Points, in no order, along strands that fork and pass close to each other.
Two points are linked if the straight distance between their rows is under 57.1. Some points are linked to none.
J279: [ 22  16   2 -11 -17  14 -16  -8 -13 -23   2  21  14  26  10  10  10   9
 -22  -8]
J449: [ -2 -13   4  -2  11 -11  -8 -12  19  -2 -53   5  -8  12  20 -12 -10  18
 -39 -16]
J903: [-20  -7  33   5  -9 -36 -30 -14 -30 -17  12  15 -11  21   5  12  25 -26
   7   8]
J642: [ -2 -20  -4   7  19  -1   0   1  39   5 -53  12  -9  20  22 -28 -22   7
 -35 -10]
J740: [ -8 -21 -26   3  50  10   8  15  31   3  18  -6  -4  -1  -6 -34   1  -2
   4  -6]
J859: [  7  10  21   4 -30   5 -24 -23 -26 -27   0  21  15   5   5  17   4  16
  -8  10]
J876: [  8  14 -28 -10  17  11  22  37  27  -4 -34  -9  -1  -1 -11   3  -7 -16
   6  13]
J383: [ 20   4   5 -28  -1   4 -25 -10 -36 -36  31   5  22   2 -10  21  25  -3
   8  -3]
J413: [ -9 -11 -11  24  45 -17  -3   3  12   8 -48   6 -19 -28   3 -21 -13  -3
 -17  11]
J305: [  7  14  17  24 -39  -6 -20  -7  -4 -10   3  46  -1  33  10  10  -1 -11
  -8   5]
J666: [ 14  10 -23 -26  24   7   3   4 -13  -7 -36 -25  -3 -35 -15   0  -5  34
 -22  -7]
J442: [-12  -7   2  17  31 -20  18  19  23   6 -47   4  -8 -16   8 -14   5 -10
  -9   3]
J103: [ 20  19  -3  -5 -33  29   9   5  10  10 -28  11  -1  39   9   2 -28   4
 -18  -7]
J847: [-12   6  12  11 -11 -40 -20 -10 -25 -12  -9  20 -17  11  -3  17  11 -20
  -2   9]
J213: [ -7   4 -10 -26  13   5  20  -1 -30   9  35 -27  19 -11 -13  -3  29  -7
  14 -25]
J228: [-10 -13   1  31  29   8   4   6   5  10 -20 -27 -22 -20   6  -1 -13  -9
  14  25]
J520: [ 13  20  19 -13  -3 -23  -8   7 -32 -24  -7  15   7   1   2  27  39 -22
  -7  -2]
J870: [-22  -9   8  22  -6 -27 -10 -13   3  17 -13  14 -22  24  13  -6   0 -13
 -14  -9]
J416: [  7  13  20 -11 -29  34   1 -11 -20  -2  39 -17  28   7  10  10  13  12
  10  -4]
J50: [  6 -20 -40  -2  33   7 -17 -18 -10   0  -1 -10 -19  -4 -13 -18 -22  30
 -17  -8]
J340: [ 18  35  18  13 -57  26  -1   6  -1   7  -5  24  18   1   2  20 -14  -6
  -1  20]
J830: [ -1  -4  -5  13 -14   9  -2   4  21   0  -1   5  -8  24   7   7 -16  -1
   8   8]
J577: [  5  14 -18  -4 -33  32  -5  -8  -6  11  35 -20  17   6  -5   9 -25   7
  12  10]
J558: [ -9 -35 -22  10  50   3  -5  -8   9   7  23  -9  -7   1   1 -31  -1  -1
   6  -8]
J546: [  4  13  14 -25   4 -36 -12  -9 -42 -13   0  15  -3   0  -1  15  36  -3
 -20 -26]
J185: [ 20  22  -5  -9 -37  32  29  30  29  28   1  18   4  26  -4   1 -26 -14
   5   0]
J252: [-11 -10 -15   6  19 -22   6 -10  -1  -2 -25  16  -4 -18  -9 -25   2  22
 -19 -18]
J439: [ 24  22  27 -13 -16   6 -21   0 -34 -31  12   8  23   3   5  27  36 -16
  -5   0]
J857: [ 13   0  -3 -12  -2   5 -13  -3   9 -27  13  31  18  35   9  -7  14   7
 -20 -12]
J216: [ 14  27  15  -1 -44  32   0   1   1  -2 -20  -8  19   4  11  21 -15   7
  -5  20]
J210: [  5   2  -4 -20  -2  14 -17 -16 -32  -2  -7 -44  -6   2   3  25 -10  12
  -1  -1]
J624: [-17 -24  47  21 -10 -15  33   9  50  14  24  -1 -13 -18  15 -15   8   7
  13  14]
J813: [ -2  25  -8   2 -38  20  -2 -10 -20  27  12 -30  14  -6  -3  21 -22  -2
  11  13]
J954: [ -6  -4  -7  18  -5  24  12  -1  18  -1 -14 -12   3 -19  -2  -8 -19  29
   7  16]
J224: [-23 -48  35  -4  22 -20 -40 -26  -7 -26   8 -13   3   6  14  -4   9  -8
   9   6]
J892: [ -4  -3 -15  -5  18 -11   7 -14 -22  -2  -4   1   3 -20 -18 -12  12  16
  -5 -16]
J662: [ -3  10  -7  13 -12 -23 -15   2 -15  -5  -4  14 -16  13  -6  21  -1 -19
  11  18]
J110: [ -3  12 -17  -7  -9  16  -5 -18 -32  21   1 -46   4 -22  -8  14 -18   4
   7   6]
J325: [  1   4   4 -38  11   2   6  -9 -34 -12  20 -18  23   0  -4  -2  36   6
   1 -31]
J786: [ -6  -5  28  -2 -16   1 -22 -25 -33 -26 -13  -7   4  -4   5  21   3  15
   1  13]
J358: [ 10   3  13  10 -30  16  41  27  48  31  12 -12 -16 -20  -3   7 -27   0
  20  28]
J523: [ -2  -7   8   4   1 -11  -3  -5  12 -17 -38   1  -2  10  17   1  -1   5
 -19   1]
J663: [-33 -52  35   6  19 -23 -28 -14  15 -16  24  -3   7   4  19 -11  12 -16
  16   8]
J272: [  8  15 -22   4  -4 -16   0  16   5 -17 -16  26  -3   7 -13  14  -5 -14
   4  14]
J286: [ -2 -22   0  -4  35 -10 -24  -6  -4  -7 -20 -33 -23  13  17  11  -5  -5
 -14  -1]
J565: [ -2  -9 -32  -7  37  21  18  25  32  -9  21 -11   6 -11 -16 -20   1   0
  16   7]
J709: [ -5  -5  33  20 -34  -4   5   3  38   5 -14  54   8  28  23 -13  -2  -4
 -14  -7]
J745: [ 13  35   6   8 -32  -4  18  13  -5  21  12  34  -1  24   0   3  15 -30
  -3 -14]
J109: [ 18  -8 -28 -16  48  -4 -19   1 -15 -12 -26 -23 -22 -43 -16  -1 -17  33
 -19   3]
J838: [-22 -21  18  40   2  -6   3   1  29   6   6   1 -18 -17   6 -10 -16   8
  18  26]
J56: [ 13  38  -1  -2 -30   4  17  18  -8  18  36  21  17   9  -5   9  25 -29
   8 -12]
J116: [ -9  16  14  12 -29 -12  17  13 -12  10  25   4   3 -18  -6  17  16 -21
  34  16]
J346: [-19 -17  -9  17  23 -34 -15 -11  -8  14   1   3 -26  16   4  -4   3 -21
  -3  -8]
J254: [-15 -10  -5  -3  18  -6  19   0 -10  15  29 -19  -2  -2  -9 -11  23  -9
  20 -20]
J927: [  8   8 -12 -20   5  12   2  -2  -4 -17 -35 -18   9 -14  -1   2  -3  31
 -20  -5]
J491: [  0  -4 -22   8  16  14  14   8  35  17 -37   8 -13  18  -2 -24 -26   6
 -14  -7]
J451: [  1  -2 -40  -1  -1  26  -3  -8  -2   5  28 -14   7   4 -17  -5 -22  14
   9   3]
J590: [  1  17   2   2 -30  19  33  18  26  36  22 -27   4 -25  -4   8 -18  -6
  21  16]
J415: [-12 -36  -3  17  42   8 -16 -10  18  11  16 -25 -16  14  22 -17  -9  -5
   3  -1]
J890: [ 11   6  -1   6 -31  20   7  10  26  -2  42  27  11  15  -4  -3  -4   4
  15   5]
J234: [ 21  31  -6 -20 -35  38  26  17  13  29 -12  11  13  31  -3  -6 -19  -6
 -12 -17]
J672: [ 15  12 -13 -24  -9   5 -15 -14 -21 -14 -19 -14  -4  -2  -4  22 -13  24
 -20  -6]
J237: [ -2 -10 -11  -9  44  -3   8 -14 -33   7  -5 -29  -5 -41 -16 -11   7  14
   4 -12]
J583: [ -5 -13  -5 -10  10  11  -7 -18  -4  -5  12 -13   6  19  12  -9   8  17
  -5 -17]
J587: [ 14  17  -8  -5 -38  27  23  24  37  22  37   9   3  22  -2  -1 -18  -6
  10   2]
J878: [ -2 -10  -6   5  44  19   6  -7 -23  12  -1 -41  -3 -41  -6 -13  -1   9
  16   5]
J855: [-19 -29  45  -6   6 -23 -34 -25 -29 -26   8  -7  -5  16   8  10  15 -13
  15  10]
J158: [ -8  -8   4  27 -17  12  20   0  28  11   7   1  -3 -23  -4 -13 -17  24
  17  17]
J759: [ 24   3  -3 -25  -7 -29 -36 -11 -29 -35   5  37  -1 -11 -17  19   7  28
 -18  -9]
J225: [  6 -10 -10 -24   8 -32 -28 -18 -23 -19  -2  18 -14 -12 -15   7   0  28
 -16 -14]
J741: [  2 -32 -30   0  53 -17 -28 -16  -3   0  -2   5 -22 -19 -10 -23 -16  14
 -18  -4]
J549: [ -8   7  14  19 -29 -19 -12 -13  -2   7 -16  35 -14  34  13   2  -5 -10
 -18  -9]
J119: [ 14  11  -2  -7 -32  32  -6 -12  -1  -1 -19  -5   8  26  16   9 -25  20
 -18   3]
J485: [ -6  22  11   8 -19  -6  22  22   5  -2   2   4  10 -19  -2  10  16  -8
  22  12]
J295: [  6   2 -28   9   8  18  18   6  16  10 -34  -2  -9  -8  -7 -12 -29  16
  -8   3]
J364: [-10 -18   1   1   4  -6  -3  -8  23 -21  20  32  18  16   9 -20  12  11
  -3  -9]
J201: [ 14  17  21  24 -51  14  -7  -5   4  -6   8  45  11  13   3   6  -8   1
  -3  13]
J156: [  4  30  -3 -18 -33  14  29  15   7  33  55 -13  31 -15 -11   2   4  -8
  14  -7]
J164: [-14 -15  23   4   5 -11 -12 -11  -8 -28 -24 -13  -1  -5  12   9   9   9
   3  13]
J933: [  4  22  16   3 -18  -2  30  23  20   2 -41  36   9  10   2  -5  12 -13
  -9 -10]
J920: [ -2   7  -3  -7   9   0  26  30  26   6   4 -12  -6  21   5   8  16 -29
  12  -9]
J153: [  6   9 -28 -13  15  21  29  40  36 -10   2 -14   7  -7 -18  -7   0 -14
  17  10]
J488: [-14   6   8   2 -10   9  25   3 -16  37  38 -41   2 -31  -7   8   1  -7
  32   3]
J889: [-18 -15  26  38  13  -2   8   9  18  22   1 -22 -31 -16   9  -4 -11 -11
  22  25]
J537: [ -1   9  29  12 -21 -16  14  16  27  -4 -17  54   9  16  14 -12  13 -14
 -11 -11]
J614: [ 19  38  19  -5 -26   2  31  22   1  11 -18  40  15  12  -1  -4  27 -24
 -13 -24]
J846: [  4 -14 -50 -12  22  19 -10  -8   1  -8  17  -6   2   0 -22 -15 -22  23
  -4  -2]
J683: [-12 -23 -13  17  42 -31 -13 -15   2   8 -31   8 -20 -20   2 -21  -9   7
 -23  -6]
J898: [ 11   7 -30  -5  12  -5   3  28  22 -14 -29  13  -5  18 -10   7  -9 -20
   3   4]
J463: [ -6 -25  -6 -15  20 -43 -36 -19 -15 -14 -11   9 -20   1  -3   5  -1  14
 -22 -11]
J324: [ -9 -41   7   5  39   7 -32 -12  12  -8   0 -35 -17  25  27  -1 -12  -9
  -2   7]
J341: [ -8   7  -9  15  26  -5  32  21  12  17 -32  -8 -10 -30 -10 -13   4  -4
   5  -1]
J135: [-10  15   0  11  -3  -7  32  17   1  13 -14  -6   1 -31  -7  -4  10  -2
  13   4]
J80: [ -4  11  -1  -3 -12  16  39  18  14  32  37 -30   9 -17  -7  -4   3  -3
  21   0]
J90: [ 18  36  -3 -11 -38  17   5  15  -4  18  55   3  30   0  -8  12   5 -24
  15   3]
J125: [-11 -45  11 -11  34 -33 -45 -30 -17 -22   1  -7 -12  -2   2  -3   1   2
  -4  -3]
J337: [-15  16  16   0 -27  -2  10   4 -19  18  30 -21   8 -29 -15  20   5 -16
  42  20]
J219: [  1  -8 -10  12  38  25   7   3  -1  11 -12 -45  -9 -30   1   0 -13   0
  14  22]
J511: [ 27   2   1 -19  -6 -15 -37 -13 -39 -39  23  28  10  -1 -14  22  13   3
   0   0]
J187: [-20 -37  19   6   4  -9 -16 -15  24 -14  23  10  17  18  21 -19  10   4
   2  -3]
J625: [ 10  18  -2 -42   5 -14   7  -2 -38 -11   8  -3  16  -8  -9   3  38   5
 -18 -32]
J131: [-16 -12  -6   0  27 -35   4 -10 -22  12  14  -4 -11   6  -8  -5  22 -22
  10 -21]

A fork is a point with three links, a tip a point with one. Leave the first point through the second and follow the links. Name the first fork or tip that comes.
J340; J216 => J890
J898; J272 => J224
J838; J889 => J683
J341; J135 => J80
J90; J56 => J709
J846; J451 => J109
J662; J272 => J286

A fork is a point with three links. Follow the links from the first point to the second and name the forks in between, in order.
J813; J90 => J683, J80
J153; J511 => J224
J219; J927 => J683
J537; J741 => J80, J683
J442; J709 => J80

Follow the links from the first point to the second, and from the first to the third. Name the last point that the two ways share.
J892; J577; J116 => J683
J109; J889; J485 => J683
J740; J523; J463 => J224
J324; J187; J759 => J224

Name the points in between on the shortest way along the links from the first point to the second, in order.
J346; J439 => J131, J254, J213, J325, J625, J546, J520
J109; J488 => J666, J927, J672, J210, J110, J813, J577, J451, J846, J50, J741, J683, J413, J442, J341, J135, J485, J116, J337
J272; J546 => J662, J847, J903, J855, J224, J125, J463, J225, J759, J511, J383, J439, J520
J80; J933 => J156, J90, J56, J745, J614
J954; J413 => J158, J838, J889, J228, J219, J878, J237, J892, J252, J683
